A landscape with many valleys, sampled at points; each row gives a point and its height.
A ball rolls from a point to whichever of its 2 nearest points has the largest drop for the distance, and stops where none of them is lower. Distance is the straight distance between rows; heights are no part of it.
dabir: 190 147 116 172 108 136 131 146  92 171 133 140 135 146  88  86 130 158 143 173 163  96 179 141  height 604
tani:  87 166 156  78  72 141 129 119 107 181 181 139 121 119 175 152 118 142 139 212 147 112 130 123  height 356
muv: 164  74 115 175 112 153 149 129  88 131  95 126 115 105 168 159 134 113 125 120  98 128 203 167  height 726
gisir: 157 139 155 131 170 145 184 122 146 107 106 193 114 154 115 207  95 119 167 120 119 141  77 140  height 583
kogim: 144 102 156 163 163 133 107  54 115  93 117  89 122 105  90 148 152  82  80 120 125 156  92 126  height 813
rof: 145 154 137 147  84 131 153 158 151 178 139 108 164 151  79 136 113 117 144  75  96 131  91 108  height 272
nele:  63 104 124  86 117 158  94 163 106 106 148  96 123 109 134 136 140 138 124 133 154  88 201 117  height 240
pazi: 166 128 103 140 185 126 142  95 163  88  79 199  87 127 154 173 107 129 132 138 132 165  62 138  height 617
zino:  42  54 122 108 109  78  60 112 161  99 120  87 141  74 152 149 157 123  65 109 145 154 187 136  height 373
zatib: 155 153 106 127 148 110 114  52  40 181 134  71 131 138 141  76 104 143 148 140 141  83 162 143  height 543
Puled: 109  42 120 167 123  93 137  65 171  97  89 115  84 106 153 189 126  95  92 130  87 166 111 137  height 596
napit: 128 129 138 128  92 159 102 170  73 108 179 103 145 157  69 121 139 129 169 138 163  77 145 130  height 337
bupa: 201 141 140 126 142  83 152 132 176 109 157 147 119 172 105 106  97 123 166  60  71 122  63 129  height 486
dib: 117 102 143 114  51 135 130 173 177 103 149 137 156 169  96 165 144 159 131 111 132 143 128 112  height 414
torim: 105  70 127 113 140  73 100  60 174  98 102 111  85  95 174 152 131 135  86 115 123 129 135 152  height 526
rudud:  93  70 115 122 127  81 130  79 148 106  90  97 108  80 201 188 116 139  55 110 133 116 190 126  height 587
dako: 153  65 148 159  91 136  87 105 105 103 129  93 116 108 137 149 190 145  98 142 154 129 213 156  height 552
Dut:  66 116 124  67 108 113 109  82 149 131 134 115 137 112 157 133 153 182 115 161 166 146 131 106  height 366
Val:  96 119 149 143  58 128 156 145 176 149 151 125 164 162 113 147 132 148 138  79 104 160  99 104  height 357
lizod:  81  70 160 107  49 128  88 166 178 113 147 114 130 140  97 153 181 133 107 124 156 139 137 128  height 454
koput: 109  48 125 161  92 117 153 112 146  89  80 108 119 101 154 199 129  98  97  85  83 145 161 137  height 654
Dor: 193 107 189 133 107 122 150  98 137 132 143  99  65 139 110 164 139 115 120 161 182 114 144 145  height 600
kalev: 122 181 139 105 216 147 145 125 130 119 136 130  94 125 149 145  91 122 115 135 167 115 104 127  height 682
Novaz: 111 114 160 122 186 146 121  21 140  98 125  97 134 119 115 143 110  84 106 112  98 129  67 119  height 830
leru:  61 122 142 140 105 188 112 172 152 153 140 105 179 105  88  60 163 110 155 162 183 120 153 140  height 271
Nonu:  99 146 116 123 160 142 111 140 117  91 139 122 152 141 134 111 119 141 107  83 101 161 109  93  height 438
vibuv: 100 167  86  99 141 130 146 131 136 133  83 191 161 135 159  75 145 165 126 136 109 187 117 105  height 736
nopi: 149 116 110 146 121 140 159 113 108 154 105 165 134 125 155 116 152 138 151 115  85 153 172 141  height 700
fam: 115 129 119 131 112 140 123 183 134  80 131 136 128 165 132 123 120 151 132  49  64 133 114 107  height 380
bagum: 190 185 102 133 202 104 112 167  93  58 139 134  63 159 141 102  88 120 129  93 129 104 102 122  height 701
pifu: 105  63 118 174  90 175 104 138 130 126 109 102 148 101 136 137 160 126  86 127 177 121 196 121  height 516
viri: 155  96 130 179  59 118 105 147  83 126 142  70 168 160  70 125 136 145 174 119 154  70 163 135  height 376
Kelok: 141 186 145 120  98 126 119  92  78 167 157 124 178 145 158 112 100 173 143 155 127 103 120 122  height 436
Koduk: 117  95 132  98 146  83  78 152 100  51 148 102  96 116 184 107 132 162  70 108 137 102 193 133  height 669
Kedi: 109 158 116 159 140 164 147 179 149 172 126 101 149 134 101 145  90  74 145  85 152 120 110 104  height 360
Gatag: 225 175 174 130 195 125 119  88 146  86 125 166 121 144  86 139 112 122 139 136 141  98  53 130  height 532
Napi: 144  93 122 166  70 129  88 119  90 132 137  60 190 164  84 119 146 134 145  69 119 117 175 131  height 420
mosa:  94  83 140  94 111  72 115 126 140  78 134 104 114 117 221 167 102 175  70  90 129  94 190 123  height 637
Ritaz: 151 130 113 120 153 118 171  89  69 157 109 177 176 111 144 109 125 140 174 130  62 149 157 123  height 670
mame: 128 132 143  88 104 133 158 170 135 102 156 163 107 147 131 116 127 144 173  99  94 133 131 132  height 307
lomis: 160 146 105 135 164 134 182 136  79 174 136 167 181 114  91 105  97  99 187 149  52 122 142 116  height 640
sog: 172 141 144 159 116 143 162 121 126 151  77 181 122 133 100 158 159 141 101 196 178 168 153 128  height 647
bareb: 153  58 124 192  72 144 148 135 120 104  96 122 145 132 139 194 162 121 108  94  96 127 192 134  height 696
disu: 160 144 114 124 110 102 129 152 171  95 162 105 148 175 113  95 104 164 147  43  69 119  87 121  height 439
boz:  89 117 129 121 113 193  95 215  90 115 158  77 123 122 108  94 127 125 161 144 186  66 174 129  height 300
vaf: 153 161  89 150 129 114 135 131 133 141  99 189 190 134 118  78 169 150 133 138  51 178  98 117  height 758
Lage:  80 108 108 158 134 197 120 133 130 152  73 172 166  75 101 116 150 103 124 185 143 180 135 120  height 388
Vafuf: 110 140 141 101  71 129 104 153 105 148 158 138 185 158 107  76 177 173 174 141 112 118 167 128  height 150
Som: 144 120 109 174 143 129 153 125 169 200 111 132 112  87  99 101 145  47 121 116 102 145 117 170  height 559
vidu: 115 135 139 140 119  83 166 102 208 166 134 126  91 143  76 141 114  81 130 130 135 166  80 131  height 190
Nem: 218 151 175 138 190 125 171 100 153 107 114 168 136 160 111 177  83 123 166 124 112 103  66 143  height 554
Bov: 167 170 152 144 132 127 154  80 120 148 118 106 166 148 122 132 102 155 118 127 114 109  88 112  height 479
rel: 214 119 125 186 117 153 160 150 102 161  95 171 114 119 128 117 156 130 112 176 159 138 177 159  height 626
bunu:  57 111  91 105 171 134 119  93 155  80 104 150 101  87 122 144 136 120 138 174 117 209  53 122  height 462
ril: 150 203 105 106 242 129 127 162 135 118  98 167  87 155 164 137 109 124  92 120 159 130  69 120  height 663
keke: 110  94 109 136  97 121  87 152 127 149 140  69 151 148 117  93 140 119 112  67 130 126 161 131  height 475
Vimi: 130 138 120  91  83 128 134 169  79 149 175 134 150 150 131  84 123 160 205 121  92 104 156 136  height 225
Lekeb:  81  47 143  93  82  78  86 130 176  80 131  84  96 121 124 139 170 130 100 104 138 118 158 136  height 449
nam:  63 117 147  82 101 163 116 129 113 139 160 110 139 109 143 147 130 144 133 175 180 118 149 111  height 304
Ligi: 166 190 158  86 120 107 128  89  53 159 170 107 170 141 111 104  97 146 174 172  96  64 111 138  height 469
sile: 123 144 121  86 141 113 160 182 141 134 159 123  60 144 161 147  74 123 126  90 137  87 129 124  height 733
Pof: 155 152 155 106 146  97 131  60  60 185 158  90 149 123 103  76 129 110 160 143 112  99 141 156  height 507
kopum: 177 188 139 103 164 108 127 175 127 113 147 102  70 168 134 135  61 130 136  92 146  78  87 122  height 715
vepe: 162 188  64 144 212 128 103 186 106  87 129 139  73 118 175 115 118 111  80 111 133 147 102 118  height 683
Zir:  96 105 134 102 121  73 154 101 197 117 132 147  89 137  89 165 114  91 174 137  86 178  63 138  height 315
sirez:  85 156 150 110  59 170  98 181 114 164 164 140 178 118  80  81 162 146 151 171 160 124 146 124  height 215
fotu:  71 107 108  96 189 113 131 127 186  99 127 154  80 134 113 161 106 110 163 135 105 189  60 112  height 400
vita:  86 111 141 182 130 194 126 147 141 150 100 129 176  78  97  81 163  78 161 171 155 135 155 155  height 326
kamu:  98 202 135  56 160 143 131 163 139 118 135 152 127 165 150 153 101 148 124 137 179 111  79 105  height 699
Defa: 133 126 111 179 137 154 171 136 144 220 115 115  89  89 127  86 125  58 154 126 123 113 170 166  height 506
gib:  62 122  88 123 156 151 125 128 134 116  86 183 126  91 145 144 163 121 126 196 123 200  99 109  height 447
zeler: 192 193 169 124 151 135 133 114 129 119 117 145 160 167  85 131 115 150 113 144 153 125  72 107  height 510
ridis: 175  75 151 153 121  97  68  87  91  27 133  74 124 141 117 136 134 144  98  78 117 105 154 146  height 707
lopu:  70 129 136  72 111  91 148 147 159 146 167  89  51 122 179 172  59 118 121 117 149  95 113 104  height 756
Vodan: 102 168  87  93 154 149 139 167 156 132 110 177 137 145 172 129 112 184 111 127 155 144  94  87  height 716
nupe: 183 147 103 135 228 141 109 122 154  85  99 182  85 114 179 147 109 155  72 126 158 116  67 127  height 644
kel: 157 110 125 145 154 100  84 130  63  31 122 120 112 126 160 110 125 158 115 112  95 108 166 137  height 689
niv: 126 163 112 126 119 157 185 165 150 227 126 131 113 110 123  95 109  98 146 158 175 108 155 139  height 446
dap: 146 107 127 150 146 122 101  98 133  98 120 145 101 111 134 113 163 111  86 117  90 157  86 142  height 795
Pibu:  84 175 140 111 107  96 171 104 180 218 119 125 126 127 108 124 100  90 140 151 140 159  73 115  height 311
Gotud: 130 201 132 110 125 114 162 116 133 213 122 126 118 118 106  83 118  87 120 182 146 128 122 122  height 392
Mipad: 208 159  99 177 124  92 145  98  40 188 139 105 147 148 114  57 111 137 161 140 168  77 172 145  height 578
varu: 148  89 168 106 114 132 114  88 108 113 142 123  81 124 133 147 188 132 111 170 168 117 160 158  height 579
meti: 125 199 148  96  77 108 136 131 103 173 180 148 138 158 191 119  81 159 151 181 101  90 109 126  height 399
Pok:  78  89 110 141 116 161 101 142 140 101 111 133 158 110 137 161 164 145  94 133 152 164 146  98  height 471
Finip:  40  75 129  88 125 125 101 108 149  79 114 134 164  96 160 141 176 174  98 143 152 142 134  99  height 422
Tuvo: 163 149  97 146 161 127 111 121 113  97 121 180 136 116 160 104 163 130 117 122  65 168  72 137  height 777
vut: 173 141 103 179 167 151 161 147 109 178 113 165 150  86  79  98 134  55 159 144  70 146 128 155  height 608
gemo:  79 140 108 142 114 156  99 178 140 168 135  79 126 118 108 113 121 100 106  81 154 126 134 113  height 423

Where does a ball stop that starts at each point below?
varu | nele
gib | Vafuf
Novaz | nele
ril | nele
Ritaz | vidu
sog | nele
